Each row is a point on a tangle of strands that fork and nearly touch. The rows are in no order.
Two points are linked if the straight distance between their rows is under 79. Some points are linked to none.
K_697: -18 -6 27 46 -29 16 0 -14 -11 -12 3 2 -51 2 2 -8 -12 -12 -20 26 4
K_658: -35 42 56 39 -6 -49 42 -26 19 -60 -16 -25 -9 -50 -6 -35 -27 0 35 -2 12
K_673: -39 32 43 -9 25 -64 26 -36 -1 -51 -31 9 -11 -18 -4 -23 5 14 33 10 29
K_463: 19 -11 -39 -28 7 -38 14 2 -13 6 19 -21 1 -22 15 -16 -35 -18 -14 18 -1
K_51: 27 2 -17 8 -4 29 -4 9 10 35 -6 6 20 15 -26 20 35 20 -5 -29 -11
K_60: 23 -13 -33 3 32 -22 36 24 12 10 10 4 20 10 11 7 1 -19 -14 -11 -37
K_836: -30 25 24 4 5 19 6 -32 -42 16 12 -15 -26 12 9 17 12 -38 -20 -17 -36
K_468: -3 -12 43 12 -48 16 0 -2 11 -18 5 1 -40 -1 16 -26 -8 -44 -16 18 16
K_176: -17 -13 -13 7 -4 -12 -16 -25 -29 0 -32 2 18 -9 10 -31 6 35 9 14 31
K_985: 9 -25 14 -27 10 -1 41 -3 35 14 -7 -4 -8 2 41 -15 5 -38 -22 17 -13
K_747: -35 3 1 27 12 11 -7 -39 -25 -10 -19 -20 11 -30 16 0 0 30 2 -3 17
K_106: 4 1 27 0 7 12 39 -16 15 5 -8 -1 -28 -11 32 -29 18 -39 -24 14 -40
K_508: 0 -3 -29 -34 -26 11 -37 43 15 33 -8 4 3 19 -17 -5 -4 7 15 17 7
K_778: -24 -1 45 5 -15 -15 -11 4 0 -19 -20 -7 -18 -9 -8 3 12 38 28 20 48
K_814: -10 -6 -9 -15 17 -39 -20 32 21 7 -22 19 38 31 -32 8 15 33 47 7 25
K_752: 20 -6 -10 -21 -5 -11 -44 24 -14 -7 12 9 10 -8 -20 17 18 45 27 -12 36
K_948: -29 -4 8 51 -13 -3 -8 -8 -21 -4 4 17 -37 -3 11 7 -16 15 7 14 -15
K_725: -33 6 34 31 0 20 -14 -11 -12 49 3 -2 4 13 10 29 20 30 14 -20 -12
K_406: 62 -9 -22 -9 -7 18 -29 34 10 34 15 14 41 17 -23 3 14 13 6 -21 -9
K_338: -39 -6 30 23 -8 8 -17 9 11 -5 -25 -30 -2 7 25 -34 -3 -2 17 22 4
K_424: 1 -15 18 12 -35 -20 4 -4 13 -25 6 -25 -17 -2 14 -49 -8 -46 -6 33 33
K_329: 30 -5 -12 -52 -7 39 -14 5 8 35 -5 35 26 17 -14 7 17 -26 -39 -12 -20
K_206: -11 21 -11 -32 -27 59 -25 38 28 35 -5 21 1 20 -42 -9 2 -1 6 7 -8
K_856: 11 -16 13 -19 -19 16 17 -1 -27 -4 21 -24 -14 -23 24 -24 -13 -23 -15 6 3
K_756: -28 3 17 -25 -34 10 -22 14 4 9 -25 -7 0 -9 -12 -14 21 34 29 13 40
K_723: 82 -4 -8 8 12 -22 -31 33 18 18 14 -4 57 16 -5 2 22 24 27 -32 4
K_372: -10 3 -2 6 56 -33 45 11 14 -16 -2 -16 -12 -28 4 3 1 31 32 -17 -19
K_209: 29 -22 -31 -16 19 -20 -28 9 -4 14 1 -5 27 -13 -8 4 18 33 13 -10 12
K_228: 40 -4 -17 12 -25 19 -16 -10 -27 14 17 41 -12 -9 -6 8 23 13 -17 -20 -8
K_304: 30 -6 -58 -40 0 -8 -29 -3 -16 32 12 5 23 15 -8 11 -4 -33 -11 2 -15
K_546: 1 -7 -9 -57 -26 -3 -3 7 34 8 5 -28 -20 8 16 -7 -10 -45 -23 20 7
K_762: 39 0 -19 6 28 -43 -20 14 9 0 -3 -8 45 9 -12 16 28 38 35 -25 10
K_281: -37 22 36 31 16 -23 52 -4 -9 -42 -7 -47 -11 -30 -3 -20 -38 9 29 -1 6
K_204: -11 8 22 -16 2 42 7 -15 -20 -29 26 29 -8 -4 28 15 -22 -27 -41 0 -16
K_618: 14 -20 -18 23 -20 -17 -17 -8 -41 3 -13 11 12 -2 -26 -15 4 40 -1 11 16
K_669: -54 15 37 42 1 23 0 -33 2 17 -9 -35 -12 -4 32 -3 -15 -2 -13 5 -20
K_907: -35 29 22 -12 -23 41 -10 -18 -24 5 6 7 -45 22 5 12 9 -43 -10 -10 -5
K_107: -19 1 -8 34 34 2 -5 -2 -32 -13 2 -10 13 -15 7 1 0 33 18 1 -12
K_88: -22 10 1 18 35 -12 21 2 7 -32 6 -23 -48 -22 11 3 -19 14 14 5 -27
K_969: 49 29 -15 -6 6 19 -42 -7 -6 8 14 42 -5 26 -18 18 39 -24 -13 -42 -55
K_282: 7 -22 -33 -54 -24 -3 -24 41 40 43 -5 7 14 8 -11 10 -18 -19 -7 32 -2
K_427: 7 0 -44 -35 -8 4 1 9 -7 28 -2 9 -19 30 -2 13 12 -37 -19 6 -26
K_997: -24 2 30 0 -16 37 7 -16 -30 -13 27 -14 -8 -8 43 -6 -17 -19 -12 -2 -2
K_11: -22 0 32 -24 13 -49 26 -10 -1 -32 -12 -12 8 -15 17 -20 -6 4 34 11 48
K_300: 1 -15 2 -9 -12 -46 20 3 20 0 -19 -36 -4 -8 5 -44 -23 -32 -1 28 37
K_713: -34 46 46 15 19 -63 17 -38 25 -72 -35 -23 3 -30 -4 -50 3 -4 42 12 7
K_825: 31 -22 -39 -6 35 -61 32 16 19 11 0 -4 22 -3 -11 17 -7 1 9 -6 1
K_91: 35 15 -29 17 28 21 -13 -14 -14 5 9 22 -22 18 -5 19 47 -4 -15 -29 -43
K_480: -32 27 15 14 -3 -9 41 -5 4 -44 10 -47 -1 -45 31 -22 -39 -13 17 -9 -4
K_284: 50 -21 -1 -46 -1 35 -31 40 14 11 19 10 19 1 -27 22 -10 5 -32 15 -5
K_718: 54 12 -32 38 -20 5 -31 -6 -8 25 14 39 14 11 9 18 28 26 6 -43 -3
K_115: -15 5 45 -9 -47 68 -2 -8 5 18 -14 15 -9 10 -11 -16 7 -22 -29 7 -1
K_222: -28 0 17 8 13 -25 13 7 -25 -28 4 -4 26 4 -5 19 -7 36 31 -10 41
K_50: -1 -3 -22 -21 2 0 -1 0 17 -10 4 10 -26 1 8 25 4 17 -3 -7 27
K_964: -20 7 -26 -4 -26 24 -30 12 -5 24 -13 14 -1 7 -19 2 17 25 27 -5 16
K_621: -18 14 -19 -7 -20 9 6 3 -10 2 -3 -5 -46 25 3 1 4 -41 -8 0 -10
K_248: 1 -18 -28 -39 -11 -36 18 -7 13 18 2 -33 2 0 10 -16 -19 -43 -18 27 21
K_217: -4 5 5 23 21 19 -5 -5 -29 7 20 9 -8 -12 39 15 7 16 -3 -17 -34
K_648: 22 -4 -4 -29 20 30 7 -6 3 -1 6 47 8 28 2 28 20 -35 -38 -17 -26
K_167: -20 -15 1 13 3 3 10 15 8 1 -10 1 6 9 28 -18 -13 0 1 19 15
K_370: 0 -18 10 12 -16 1 16 21 -13 1 4 11 29 6 -20 18 -8 31 13 -7 38
K_441: -22 17 -21 30 12 26 -3 -44 -28 -17 1 -8 2 -18 16 11 -7 7 -36 1 4
K_247: -2 -15 3 -40 4 25 7 5 9 -18 20 30 -4 15 23 8 -11 -41 -43 7 -9
K_851: -2 7 -38 4 29 -2 14 -2 -11 -32 25 -22 -39 -15 6 18 -4 -4 -2 -10 -29
K_770: -41 18 28 62 -14 2 -2 -30 9 -14 -12 -49 -4 1 21 -34 -9 -15 -1 15 2
K_24: 8 -18 -12 -8 25 -64 1 7 -8 -19 -12 -13 -2 -19 -22 -14 -30 15 23 34 0
K_405: 17 -3 -29 -2 58 -66 21 9 8 -15 1 -4 9 -13 -13 14 -2 25 36 -12 -16
K_742: -31 1 -1 29 -6 40 -1 -29 -8 8 3 13 5 12 11 28 -8 11 -29 -12 3
K_409: -9 5 -2 37 16 16 -12 -2 -1 25 -7 -17 28 22 -14 29 34 35 14 -30 -11
K_137: 0 -21 -14 -9 29 -14 44 18 46 1 9 -8 -4 3 18 -5 -22 -26 -22 20 -30
K_746: -7 -13 42 26 -12 10 33 -11 -19 11 15 -16 8 -6 -5 33 -17 25 5 -16 25
K_178: -7 7 13 6 -6 -4 23 -25 -16 -23 8 -44 -18 -45 22 -43 -18 -13 7 14 -6
K_27: -42 -2 28 44 27 18 1 -27 -8 19 5 -13 -6 -1 34 30 12 25 2 -10 -35
K_148: 13 -3 -5 2 -41 30 -15 -2 -12 -5 5 51 -35 3 -23 10 3 -9 -24 2 -7
K_213: 5 0 -12 -19 39 -56 -10 -3 -1 -23 -28 16 45 12 -27 14 25 40 37 -8 29
K_311: -18 13 21 -5 37 -39 28 -17 -16 -42 -10 1 39 -24 2 -3 -17 27 22 -9 29
K_812: -3 -17 30 7 -52 36 -9 12 17 7 -16 -5 -12 2 -8 -33 -6 -15 -17 30 20
K_910: 7 -25 -17 -14 -19 -17 12 34 5 3 2 -3 20 8 -33 9 -28 12 -3 12 49
K_246: 74 29 -13 28 -27 35 -43 -8 20 20 10 39 34 23 -4 4 26 4 -13 -49 4
K_315: -13 -14 -10 14 27 -14 26 8 34 -27 -5 -14 7 -10 25 -29 -41 -17 -13 22 0
K_265: 9 -11 -27 11 -10 -14 -21 39 29 20 -9 28 30 34 -35 12 3 30 27 -9 27
K_69: 57 55 4 4 -11 46 -52 3 18 22 2 50 22 33 -18 8 35 -18 -4 -53 -32
K_301: -25 0 43 45 3 -31 12 -29 -12 -20 -16 1 -24 -19 -14 -1 -1 33 21 11 20
K_815: 24 3 -20 -8 23 19 2 -13 -23 -21 13 6 -33 7 -12 13 9 -14 -32 -8 -42
K_154: 10 -4 3 32 12 3 51 -1 -15 1 29 -4 11 -12 -2 24 -3 16 -1 -32 0
K_499: 30 -14 -59 -24 22 -24 -14 9 -16 16 16 -16 8 -2 2 2 -18 -14 -6 19 -36
K_674: 19 1 -15 -31 -24 45 -20 33 5 22 5 22 -12 31 -73 11 1 -12 -19 13 -30
K_974: -5 4 27 -53 -25 62 -4 -1 4 20 -5 43 2 19 -21 -5 11 -38 -43 -1 -14
K_56: 13 -35 -9 -58 -8 -9 -26 19 46 25 -1 -6 -20 -16 12 26 -13 -31 -6 36 10

A fork is a point with three links. Follow the links from the first point to the second and name the forks in between, in order.
K_282 / K_856 -> K_248, K_468
K_969 / K_217 -> K_137, K_27
K_747 / K_88 -> K_27, K_137
K_674 / K_480 -> K_508, K_248, K_468
K_315 / K_762 -> K_27
K_265 / K_770 -> K_762, K_27

Follow the links from the first point to the second, and from the first to the third. Name the last point that the two ways share.
K_752 / K_747 / K_815 -> K_27
K_713 / K_499 / K_964 -> K_248
K_60 / K_176 / K_406 -> K_27
K_11 / K_508 / K_304 -> K_248
K_247 / K_674 / K_301 -> K_508
K_673 / K_300 / K_948 -> K_468

A fork is a point with three links, a tip a point with one. Leave the first point through the second and follow the links. Name the first fork or tip that comes.
K_329 / K_648 -> K_370
K_137 / K_60 -> K_148
K_148 / K_228 -> K_137
K_311 / K_11 -> K_468
